Each scene shows the same named points in several views. A view is turned or mirrored, shifted and resized as a whole, has a little noise and may leave points out.
(in the rows, 128 means zero)

Scene 1
View 1
<45>: [ 92 131 101 154 127 105 123 111 123 143 122 134 122 125 110 120 136 109
 141 145  95]
<5>: [ 87  86  75 136 161 150 124  61 118  81 133 118 130 144 117 104 177  87
 122 131 104]
<212>: [130 149 118 161 110 104 125 124 142 156  66 154 121 114 115 143 107 125
 129 167  99]
<8>: [133 120 120 165 103 108 143 113 118 142 126 126 117 132 111 104 139 125
 142 172  92]
<317>: [118 127 111 144 121 120 125 108 137 131  97 128 119 117 110 131 133 118
 131 163  97]
<191>: [110 138 101 162 131 109 126 114 138 147  73 144 126 112 110 148 103 105
 124 153  91]
<321>: [ 84 158 119 119  87  96  73 114 120 152 136 176 109 138 130  89 212 135
 138 138 144]
<219>: [125  98  95 172 130 130 146  76 115 108 115 135 126 151 116  99 151 101
 130 149  96]
<307>: [ 87 127  97 173 121 105 126  91 106 134 141 158 128 154 119  95 162 100
 139 129 101]
<261>: [101 116 115 119 118 121 114 114 129 133 146 101 113 117 107 111 168 124
 140 169 104]
<141>: [102 138 111 161 105  99 115 106 113 147 130 164 118 145 121  95 167 119
 139 143 114]
<199>: [ 87 107  86 140 147 134 112  74 124 101 127 130 127 139 121 109 175  98
 125 131 110]
<308>: [107 127  97 126 139 133 105  94 148 116  73 141 125 111 120 138 142 106
 113 154 115]
<83>: [ 90 109  88 121 154 141 109  87 142 101 108 113 126 116 113 135 149 100
 121 149 103]
<108>: [ 97 116  87 147 145 131 117  77 127 107  99 149 130 135 120 121 152  96
 121 132 110]
<175>: [121 129 117 142 105 114 120 105 129 137 114 137 116 132 117 106 163 124
 132 164 115]
<236>: [119 122 117 169 110 103 155 126 120 158 139 101 119 121  98 120 107 117
 155 176  67]
<38>: [ 83 116 101 114 126 131 100  89 127 114 149 125 114 134 119  95 202 113
 132 142 122]
<256>: [ 98 134 105 145 104 109 107  91 112 131 127 172 118 152 130  87 196 119
 129 136 130]
<124>: [118 129 111 149 121 112 130 117 135 143 103 120 122 111 108 135 123 116
 133 170  91]
<116>: [164 116 128 154 103 128 149 110 138 128  88 114 115 126 109 123 129 134
 132 199  96]
<126>: [ 72 120  83 127 156 131 100  90 133 118 116 129 128 116 116 130 153  95
 125 135 106]
<202>: [ 60 126  95 109 134 119  92 110 130 132 156 111 121 118 108 118 174 110
 143 141 105]
View 2
<124>: [145 134 112 130 142 110 113 157 152  72 150 146 134  69  64 113 136  67
 127 115 151]
<116>: [138 104  95  92 139  92 118 173 166  27 198 118 101  61 112 128 116  90
 106 106 120]
<199>: [124 118 170 132  77 175 156 113 138 157  99 168 133  79  87  76 131 111
  51 106 125]
<191>: [156 134 100 146 137 126  76 122 145  59 158 160 134  62  26 109 137  38
  95  82 165]
<307>: [146 172 194 144  88 156 100 111 129 137 124 143 131  98  92  34 149 136
 107  90 142]
<212>: [163 144 108 132 129 117  63 142 134   0 179 153 125  61  44 122 137  59
 110  80 163]
<236>: [155 151 119 133 179  81 115 174 164  95 170 109 139  87  91  82 159  84
 184 123 147]
<219>: [133 120 141 112 106 139 127 111 171 129 151 116 114  75 115  58 130 117
  68  69 120]
<321>: [147 195 238 143  20 189 113 166  81  36  95 198 124 101  94 110 131 167
 112 154 162]
<38>: [121 133 198 128  60 174 178 156 119 135  82 181 134  98 103  93 121 137
  84 153 132]
<202>: [129 145 184 152  92 159 177 155 124 149  70 199 161  96  60 110 139  98
 120 160 150]
<45>: [151 154 149 145 123 132 103 139 139 103 135 156 137  84  65  79 145  88
 122 113 155]
<308>: [138 105 116 128  91 161 132 124 135  69 129 179 127  62  46 134 118  62
  38  97 144]
<261>: [130 130 158 130 112 126 170 187 139 101 114 163 141  93  97 121 134 111
 134 169 138]
<256>: [143 168 212 131  39 183 112 129 109  81 112 163 113  99 112  69 132 158
  88 106 143]
<5>: [113  98 154 124  86 177 183 103 158 202  96 161 134  78 100  58 120 109
  31 103 116]
<8>: [140 147 149 121 129 109 115 158 159 107 157 116 125  85 123  65 143 119
 136 111 130]
<141>: [150 182 189 139  78 153  92 139 119  74 133 149 122  95 101  67 140 140
 117 101 149]
<108>: [135 121 142 134  87 173 123 101 140 128 124 167 124  67  70  81 123  89
  42  81 136]
<317>: [143 125 120 124 126 128 116 150 149  66 150 155 128  72  64 119 131  71
 101 115 147]
View 3
<8>: [161 173 124 116  97 155 110  75 125 126 166 173 160 135 146 128 114 145
 123 132 183]
<219>: [165 160 138 136 117 170 117  95 151 127 139 168 168 122 113 146 107 141
 163 128 171]
<141>: [171 174 125 115 103 164 121 105 115 127 151 150 131 130 145 107 119 208
 135 151 146]
<199>: [184 138 126 144 147 130  96 121 143 111 140 144 154 143 124 151 116 157
 189 147 134]
<202>: [180 135  98 122 142  79  77 127 110 109 164 130 146 164 171 127 136 159
 154 159 135]
<321>: [180 187 123 115 128 133 125 128  91 101 154 140 101 141 174  79 149 238
 137 180  80]
<5>: [194 130 135 157 158 123  89 108 159 105 140 160 170 147 113 179 109 133
 204 142 140]
<116>: [118 177 149 114  92 164 142  99 144 124 152 164 164  91 158 105 134  84
 104 125 174]
<308>: [133 132 124 132 127 136 121 162 148 128 121 120 147  95 144 117 131 124
 164 133 133]
<256>: [186 177 137 132 123 159 123 112 119 113 142 154 121 136 137 115 125 217
 158 160 113]
<191>: [111 132 103 103  91 150 111 147 138 151 128 118 156  91 142 103 117 135
 129 112 186]
<126>: [166 114 107 137 153  91  78 154 146 115 133 116 157 137 140 145 127 139
 192 147 133]
<261>: [161 162 127 118 123 104 104 102 113 101 171 156 150 143 177 117 142 121
 130 155 139]
<307>: [183 160 118 120 110 157 103  97 123 128 150 155 145 148 125 133 110 207
 159 141 159]
<38>: [193 161 132 137 150 108 102 111 121  94 164 158 139 157 155 135 138 168
 169 168 103]
<317>: [137 157 122 119 105 153 123 133 134 130 136 137 147 103 147 104 130 144
 136 135 153]
<236>: [138 164 108  92  73 135 101  79 117 134 180 160 170 131 164 111 117 121
  95 125 217]
<175>: [153 176 133 120 110 146 127 108 124 117 155 154 139 117 157 107 135 152
 127 149 135]
<83>: [154 121 120 138 142 107  93 146 148 116 137 131 163 125 143 142 125 110
 175 137 145]
<45>: [149 150 107 109 104 135  99 114 119 132 156 136 150 129 148 116 120 166
 135 135 175]
<212>: [102 152 117  99  82 166 134 147 134 151 128 125 146  76 154  78 125 137
 106 119 175]
View 4
<191>: [122 119 129 144 171 163  87 116 199 116 137  44 184  93 139  63  92 108
 109 148  93]
<321>: [142  85 116 119 182 160 229  61 227  67 110 122 183  81 136 182 180 200
 109 138 164]
<5>: [108 177 174 102 130 211 157 111 136 113 139 201 178  80 105  63 152  94
  65 101 139]
<261>: [138 108  88  80 145 180 171  67 158 111 123 120 189  85 114 109 109 104
 122 131 173]
<45>: [104 117 111 124 178 161 143  93 193 119 140 105 199 107 124  86 103 134
 101 138 136]
<124>: [117 114  96 116 159 164 118  92 174 122 126  70 188  94 137  79  83 100
 119 151 121]
<308>: [157 128 141 107 143 186 106 109 161  96 123  73 168  72 137  80 117  87
 100 141 112]
<212>: [117 111 109 149 178 152  96  97 200 101 112  18 176  97 163  93  84 118
 123 174  90]
<199>: [114 156 159 112 150 192 167 104 161 101 141 173 181  90 117  86 155 119
  75 114 141]
<175>: [112 127  99 122 160 173 167  71 171  99 103 104 178  95 143 123 118 122
 114 152 138]
<126>: [151 129 161 104 154 188 136 119 182 112 159 137 190  84 108  70 144 119
  77 107 140]
<38>: [133 125 134  87 146 193 204  71 165  98 129 169 183  78 112 123 162 128
  93 115 176]
<317>: [125 122 109 116 158 173 121  91 169 111 121  76 176  91 142  86 100 103
 114 151 123]
<108>: [110 155 164 136 157 182 136 118 171 100 134 138 175  90 134  78 145 121
  79 126 111]
<83>: [152 140 161  93 134 202 119 114 153 109 146 130 179  73 114  66 135  89
  80 116 135]
<202>: [161 100 129  73 156 183 174  91 188 116 159 145 202  76  89  93 138 136
  97 100 183]
<141>: [ 81 124 109 149 188 156 186  73 199  97 118 127 188 108 141 124 132 165
 111 140 136]
<307>: [ 60 139 123 139 181 165 180  88 199 112 134 162 196 120 124  98 131 157
  91 115 142]
<8>: [ 68 140  79 123 167 164 160  73 157 126 116 127 193 114 134  88  86 111
 120 138 136]
<116>: [104 141  74 122 137 178 120  67 133 107  79  60 165  94 166 101  73  66
 131 174 109]
View 5
<45>: [ 96 155 125 116 145  82 113  97 113 125 115 112 108 126 143 168 151 120
 125 130 175]
<317>: [110 121 113 114 148  92 113 110 135 137 120 130 120 126 150 158 136 130
 159 136 174]
<108>: [106 116 135 125 123  56 140  80  84 117  97 137 127 147 123 151 138 160
 141 141 162]
<236>: [131 152 133 103 142 124  97 138 143 140 122  82 123  92 166 180 146  89
 119 123 190]
<191>: [116 114 116 116 166  58  92 117 142 134  95 124 118 136 133 192 159 128
 166 135 184]
<38>: [ 66 167 119 122 107  96 163  60  87 114 149 144 114 126 152 109 119 151
 117 141 155]
<202>: [ 69 175 120 127 114  87 135  47 126 106 145 142  95 105 167 135 145 149
 110 146 181]
<141>: [ 68 177 114 111 152  91 131 105  77 138 119 112 115 152 116 156 131 113
 124 124 151]
<308>: [100  98 111 121 140  59 123  85 130 127 113 158 122 145 138 149 139 159
 174 149 170]
<261>: [ 88 157 114 120 118 122 137  87 129 127 153 130 112 102 169 132 130 127
 127 140 174]
<116>: [138  94 112  98 131 140 128 153 140 156 136 121 151 113 157 134 109 112
 177 133 166]
<212>: [104 118  97 106 187  81  91 139 144 155 109 126 117 147 131 186 151 108
 181 130 172]
<175>: [ 89 151 107 110 142 111 132 111 101 146 134 127 120 138 139 139 125 117
 144 133 163]
<8>: [115 154 135 106 127 114 126 127 101 131 117  94 137 116 140 155 131 105
 117 121 169]
<83>: [117 110 132 129 110  70 136  63 126 107 123 150 124 120 153 141 142 171
 144 150 176]
<126>: [ 91 135 131 131 123  55 135  51 116 104 120 149 107 130 150 149 145 169
 131 149 181]
<256>: [ 54 176 113 118 145  85 158  81  54 131 124 132 116 158 112 132 120 128
 122 131 141]
<5>: [117 125 155 128  78  65 165  56  77  96 109 133 139 124 144 127 125 181
 110 146 164]
<219>: [132 119 144 110 111  88 143 110  75 124  99 105 152 137 123 150 122 132
 127 132 161]
<124>: [115 126 112 112 151  96 105 118 142 138 120 117 121 117 152 173 143 118
 152 133 183]
<321>: [  9 203  82 120 162  99 153  71  75 143 156 156  91 163 126 123 125 120
 136 132 137]

In a view up to two points have been moved. Name them for each view, in the order of its rows, or write -.
view 1 => <8>
view 2 => -
view 3 => <126>, <317>
view 4 => <308>
view 5 => <116>

Scene 2
View 1
<78>: [100 206 131 135 171  57 151 131 212  86 129 129  96  98 104 166 178 159
 149 136  86]
<31>: [101 125 127 166 157 112 112 127 201  80 136 117 119 147 112 163 184 177
 143  86 120]
<61>: [145 137 159  99 118  87 146 159 167  55 163 156  74 130  88 132  77 133
 135 149 138]
<27>: [139  81 135 156 122 143 109 146 179  61 157 115 130 150 129 144 117 157
 129  72 141]
<16>: [136 126 117 174 144 127 115 144 184  83 144  94 156  98 161 147 146 155
 136  59 105]
<258>: [141 137 148 105 124 105 128 153 175  58 152 145  98 121  97 133  84 138
 129 133 140]
<40>: [122  71 128 184 127 171  70 144 156  81 136 112 141 165 126 147 136 161
 137  58 147]
<62>: [111 138 152 119 132  97 115 144 172  67 140 156  71 163  65 149 125 152
 144 147 141]
<177>: [ 91 115 124 134 169 149  59 113 208  61 114 142 141 145  66 159 159 165
 106 111 163]
<69>: [119 128 142 129 137 120 105 143 175  68 138 139 104 141  91 145 119 148
 133 119 141]
<182>: [122 149 124 142 159 103 125 133 208  70 136 123 129 107 115 154 154 156
 129 102 117]
<136>: [137 123 149 119 117 127 101 156 148  69 146 142 106 130  98 137  80 133
 133 126 144]
<186>: [ 79 189 148 118 162  68 114 129 180  85 119 157  67 147  50 167 171 160
 154 166 114]
<170>: [104 139 160 140 127  93 111 149 150  82 140 149  65 177  77 153 132 154
 160 136 130]
<122>: [ 93 153 130 155 162  80 134 133 203  85 138 125  92 149  98 168 190 175
 154 110 107]
<153>: [109 128 153 121 138 102 115 143 180  65 143 158  75 170  64 150 129 158
 141 141 148]
View 2
<136>: [ 74 143 116 117  88  75 111 166  93 166 152 125 120 128 134  91 106  87
 126 152 101]
<40>: [142 127 123 127 133 133 129 159 110 133 164  82 116 155 146  71  88 120
 130 129 182]
<170>: [ 42 132 119 104 124  92 136 144  74 169 136 130  96 153 121 141 114  80
 136 197 144]
<153>: [ 40 132 102  84 113 111 152 146  93 154 149 133 104 151 128 128 123  76
 128 195 118]
<31>: [ 93 139 121 119 133 141 153 105 127 125 153 124 115 166 134 159  94 118
 126 154 163]
<182>: [ 84 148 119 126 103 118 142 105 140 129 159 141 125 149 135 162  93 110
 116 140 113]
<122>: [ 61 137 118 116 132 130 159  95 119 134 140 142 107 168 125 194 100 105
 128 176 152]
<69>: [ 76 140 114 106 104 102 132 149 106 149 156 131 116 143 135 116 105  93
 124 163 118]
<258>: [ 54 151 103 108  82  81 117 141 109 161 145 135 123 135 131 110 107  65
 117 153  79]
<61>: [ 31 153 100 108  75  71 117 141  95 176 123 138 112 132 127 110 116  48
 120 165  68]
<62>: [ 36 134 105  91 112  96 145 145  86 165 141 138 107 146 127 132 121  75
 128 194 115]
<16>: [135 156 131 158 104 113 117 103 147 132 148 115 131 147 136 140  68 125
 120 100 142]
<186>: [ 19 138 119  92 120  96 160 130  90 152 157 178 106 154 117 207 117 108
 131 216 119]
<27>: [114 137 108 126 111 124 124 134 123 138 142  92 119 150 144  77  92  85
 122 121 141]
<177>: [ 97 120 101  81 120 146 165 170 134 115 209 142 128 152 148 122 113 139
 120 171 130]
<78>: [ 43 154 129 129 107 103 152  80 129 137 142 179 115 152 118 237  96 114
 121 170 107]
View 3
<186>: [178 134 145 146 143 121 124 132  76 124  73  94  79 141 145 148 135 185
 132 122 117]
<258>: [154 118 124 159 156 107 102 173 109 125 120  91 109 152 147 157 116 117
 120 149 121]
<136>: [165 107 107 166 139 113 103 181 103 116 124  93 116 148 142 151 123 109
 126 139 123]
<16>: [137 142 108 131 121 113  96 115  94  82 135 105 142 168 120 146 126  90
 152 127 160]
<31>: [150 134 129 122 125 127 106 114  82 102 101 124 133 154 130 158 153 132
 137 119 148]
<69>: [158 110 118 150 136 119 105 158  93 119 112 105 123 147 142 150 137 127
 127 134 127]
<177>: [141  77 124 141 130 145 107 117  87 135 109 114 141 142 145 128 166 144
 144 124 130]
<40>: [157  99  88 131 108 135 102 151  90  95 128 134 169 149 127 156 166  89
 134 114 149]
<170>: [185 132 122 146 133 118 119 173  84 115  90 112 104 140 141 170 142 147
 116 121 123]
<27>: [145 113 107 135 132 120  96 155 101 105 130 125 154 155 133 160 148  89
 124 137 145]
<122>: [157 151 139 121 136 123 115 116  78 109  87 120 111 154 132 162 146 157
 134 124 141]
<153>: [168 112 133 147 147 123 112 167  92 132  92 113 110 139 149 165 146 148
 116 134 118]
<78>: [151 168 150 133 146 109 113 101  83 105  87  88  84 161 136 148 115 163
 144 133 139]
<61>: [161 127 130 164 162  98 106 186 109 129 112  92  96 149 148 165 112 123
 110 157 114]
<182>: [139 135 133 136 143 118 101 115  92 109 113 101 123 162 136 145 129 128
 142 136 140]
<62>: [174 119 128 153 146 120 114 172  91 130  93 106 104 141 148 163 137 148
 113 135 117]
View 4
<258>: [123 127  97 151 139 132 145 132 143  89 111 129 124 139 166  67 121 113
 136 138 149]
<182>: [114 133 107 163 111 125 134 144 155 124 124 121 125 126 158  76 122 152
 167 101 162]
<16>: [104 129 110 134 111 139 113 145 161 161 128 133 118  98 165  85 125 148
 170 108 183]
<61>: [121 125  94 165 127 135 153 118 146  81 106 123 128 152 151  54 126 108
 130 148 157]
<69>: [131 135  98 155 121 120 133 134 138 115 113 129 119 144 158  88 125 127
 131 119 151]
<170>: [135 138  86 168  89 126 148 125 133 114 127 121 123 174 150  92 133 114
 123 132 159]
<62>: [136 140  90 171 106 115 149 129 133  96 117 121 124 173 151  83 128 119
 125 130 146]
<186>: [135 141  85 194  74 114 168 143 140  93 140 105 127 186 159  87 123 137
 158 104 133]
<31>: [120 141 106 170  92 113 125 137 146 148 124 119 124 138 138  92 128 159
 150  93 175]
<136>: [129 130  95 136 133 132 131 133 135 107 113 135 116 139 173  88 124 107
 127 139 147]
<153>: [135 140  95 173 110 109 145 128 131  98 112 121 126 173 146  84 124 125
 122 123 145]
<122>: [119 141 101 187  76 117 145 135 151 131 132 112 129 157 136  80 128 156
 160 101 171]
<27>: [121 132 111 137 135 123 107 128 142 148 103 140 121 117 145  85 128 131
 122 122 179]
<177>: [137 145 109 162 126  84 115 153 129 131 109 130 121 143 156 111 115 161
 133  80 129]
View 5
<69>: [140 176 145 134 177 124 127 135 147 109 119 171  96 116 158 187 118  96
 170 140 101]
<177>: [139 156  69 127 159 146 118 145 130 119 101 165  88 129 163 179 172  50
 173 150  90]
<40>: [171 188 104 115 134 164 145 121  88 142 141 148 110 112 114 161 122  81
 179 171 166]
<122>: [ 69 160 144 100 142  96 103 137 177  99 102 142 104 142 115 162 126  72
 159 117 103]
<153>: [128 181 141 159 170  81 129 150 168 119 100 163 100 120 179 172 111  88
 164 137  84]
<78>: [ 42 144 171  87 174 110  86 125 203  60 105 156  84 152 125 184 128  88
 156  92  78]
<182>: [ 83 154 158  83 155 144 104 120 168 108 137 175 100 147 111 196 152  88
 155 127 103]
<61>: [139 191 208 154 201  96 136 137 181 108 129 194  94 108 180 207  97 129
 158 135  83]
<27>: [156 191 146 116 149 148 140 121 119 145 150 173 117 116 118 190 131  98
 163 168 144]
<186>: [ 75 152 138 137 181  80 100 152 195  64  73 141  80 136 173 167 109  73
 165  99  65]
<16>: [109 168 154  69 154 184 121  96 123 101 162 165 101 134  88 189 135 102
 167 135 151]
<62>: [125 182 156 160 176  83 131 149 170 107 100 163  95 118 177 177  99  93
 165 133  88]
<170>: [121 187 155 152 168  78 129 143 161 102  96 142  96 117 162 157  80  92
 168 128 107]
<258>: [144 183 185 142 197 121 132 133 163 108 135 193  97 108 171 210 116 119
 163 137  89]

In a view up to two points have been moved. Name them for each view, in the order of its rows, or write -.
view 1 => -
view 2 => -
view 3 => -
view 4 => <61>
view 5 => <182>

Scene 3
View 1
<129>: [ 94 100 149 153 153  96 111 167  89 132 111 112 102 135 131 178 120 102
 194 109 132]
<34>: [103 107 132 146 158 127 103 164 108 110 111 144 112 126 132 175 121 109
 179 102 138]
<107>: [150 131  97 156 186 107 111 101  99 135 123 181 138 108  44 160 187 115
  85  91  81]
<100>: [142  99 119 164 136 174 144 139 109 134 111 142 144 125 126 154 135 138
 134 119 103]
<59>: [134  98 125 142 138 168 160 158 120 107 101 156 138 133 150 159 134 143
 119 112 125]
<72>: [163 101 105 138 153 182 151 112 108 121 113 179 153 116  91 132 162 147
  69 101  91]
<149>: [112 108 151 140 167  57 164 175 102 120 105 140 107 136 136 181 156 113
 109 100 131]
<84>: [ 93  72 163 122 153 110 147 178  85 114 112 124 100 138 134 153 120 116
 134 108 138]
<257>: [113  94 129 121 155 142 131 166 103  96 108 154 117 129 135 160 126 129
 135 101 139]
<114>: [137  95 133 149 148 129 169 140 101 138 111 143 131 126 112 145 148 134
  92 114  97]
<111>: [132 114 119 134 158 116 173 175 133  86  91 174 127 136 159 183 153 130
  90  97 132]
<95>: [125 117 107 137 161 141 113 157 121  97 107 172 128 126 127 176 141 119
 148  97 132]
<130>: [140 108 148 176 147  81 191 147 106 155 103 131 127 136 130 164 164 141
  88 119  97]
<119>: [119 109 135 146 153 111 152 171 114 110 103 151 123 135 149 177 139 126
 127 107 129]
<251>: [181 139  73 156 147 192 165 119 151  97  99 209 174 122 123 167 181 155
  61 101  99]
<142>: [133 102 137 160 126 141 184 163 123 126  94 135 135 140 174 171 136 147
 116 120 117]
View 2
<107>: [127 116 151  82 124 109 147  78 121  45 111  87  88 119 126 104 142  78
  33 109 172]
<130>: [150 125 167  95 134 133  89 127 174  91  79 125 101 137 140  90 171 123
 118 108 162]
<149>: [133 159 162  77 141 142 122 136 171  93  66  96 116 139 113 118 153 112
 142 151 148]
<95>: [107 152 123  95 154 121 162 122 116 128 109  71 121 121 104 111 148 116
 112 108 153]
<34>: [108 157 121  96 148 127 164 139 119 126  94  76 128 119  97 125 143 110
 127 123 152]
<119>: [122 156 140  91 145 133 133 140 148 126  96  93 126 135 114 110 150 124
 138 124 152]
<59>: [123 140 122 105 149 129 126 132 141 143 133 110 135 117 131 106 144 130
 131 101 159]
<251>: [120 132 139  78 149 114 122  78 143 135 201  81 101 123 171  66 142 134
  66  63 161]
<257>: [113 154 117 101 144 126 151 147 129 131 113  94 135 112 108 130 133 115
 127 127 158]
<111>: [123 172 146  73 150 139 127 125 167 131 135  83 123 139 140 104 142 132
 135 125 146]
<72>: [132 113 121 100 128 113 117 100 129 101 169 124 116 105 156 101 129 114
  60  89 177]
View 3
<149>: [171  81 138 114 116 132  90 131 126  73 109 131  86 163 112  90 131 136
 114 143 146]
<59>: [129 133 157 126 103 103 119 128 114 109 172 105 135  89 118 127 164  97
 100 120 123]
<95>: [186 139 133 161  93  99 113 137 115  96 143 128 134 141  86 105 198 139
 104  99 116]
<129>: [188 110 168 134 120 100  96 130 130 132 106 149 122 182 124  80 167 182
  59  86 142]
<72>: [ 95 173  94 126  87 117 153 115 103 100 150 100 178 109  50 122 169  76
 160 113 128]
<107>: [117 132  68 175 102 162 151 114 116  78 111 112 158 189  19  93 183 120
 174 101 135]
<251>: [110 152 108 167  83 129 150 133 106  70 199  77 153  77  55 150 204  58
 162 120  94]
<130>: [ 98  75 138 124 130 158 116 115 126 104 130 103 117 142 103 100 123 104
 121 129 148]
<84>: [182 126 154  84 110  87  97 123 123 115 101 146 119 150 122  83 131 146
  92 118 153]
<114>: [111 133 131 111 105 122 125 112 117 113 134 110 146 134  92 102 139 102
 124 117 140]
<111>: [178 114 140 127 101 110 107 143 114  62 155 110 101  96 109 123 157 105
 127 143 124]
<119>: [171 111 147 126 108 107 102 133 121  94 139 124 113 129 114 106 157 126
  99 122 131]
<100>: [115 147 147 135 105 109 132 119 115 139 152 112 161 122  97 115 173 114
  91  90 123]
<142>: [118 117 159 134 106 115 115 128 119 107 176  95 129  92 117 128 163  89
  97 122 122]
View 4
<34>: [151 128  90 118 169 135 138 110 113 129 110 133 169 142 122 133 139 114
 116 134 114]
<59>: [142 114 127 130 144 116 145 103 119 126 109 126 129 123 116 142 146 146
 125 141 116]
<107>: [164  89 148 118 143  92 106 136 166  97 110 163 138 137 129 160 112  88
 118 109  96]
<251>: [134  94 178 137 106  72 117 112 134 114  95 137 111 133 129 144 129 155
  90 132  99]
<149>: [153 118  85 105 156 129 170 141 150 121 108 139 142 114 119 169 114 133
 130 118 115]
<129>: [162 129  70 120 179 150 151 119 115 124 120 137 175 143 122 138 131 111
 134 127 124]
<130>: [163  95 120 127 136 125 169 139 142  99 121 148 124 126 125 168 109 148
 146 114 122]
<142>: [146 110 118 132 136 129 169 115 113 121 111 125 124 125 122 148 132 169
 134 134 125]
<72>: [151  94 173 135 135  92 115 108 145 108 108 142 113 122 114 150 142 123
 130 136 105]
<111>: [134 119 114 113 136 106 160 126 141 133  98 124 130 112 121 158 128 159
 102 130 111]
<84>: [153 126  88 116 174 140 159 117 137 130 114 130 149 111 103 155 141 118
 145 139 120]
<100>: [150 109 132 131 144 115 138 107 118 117 112 136 133 132 121 145 139 138
 123 135 116]
<114>: [159 100 135 130 145 118 147 119 139 107 117 143 124 125 113 155 131 133
 145 129 116]
<119>: [148 120 100 117 152 125 156 120 128 127 108 130 140 125 119 151 129 139
 121 131 115]
<257>: [148 123 106 119 161 121 141 108 129 134 110 125 145 119 109 142 146 124
 124 141 113]

In a view up to two points have been moved. Name them for each view, in the order of its rows, or write -.
view 1 => -
view 2 => <34>
view 3 => <59>, <142>
view 4 => <100>
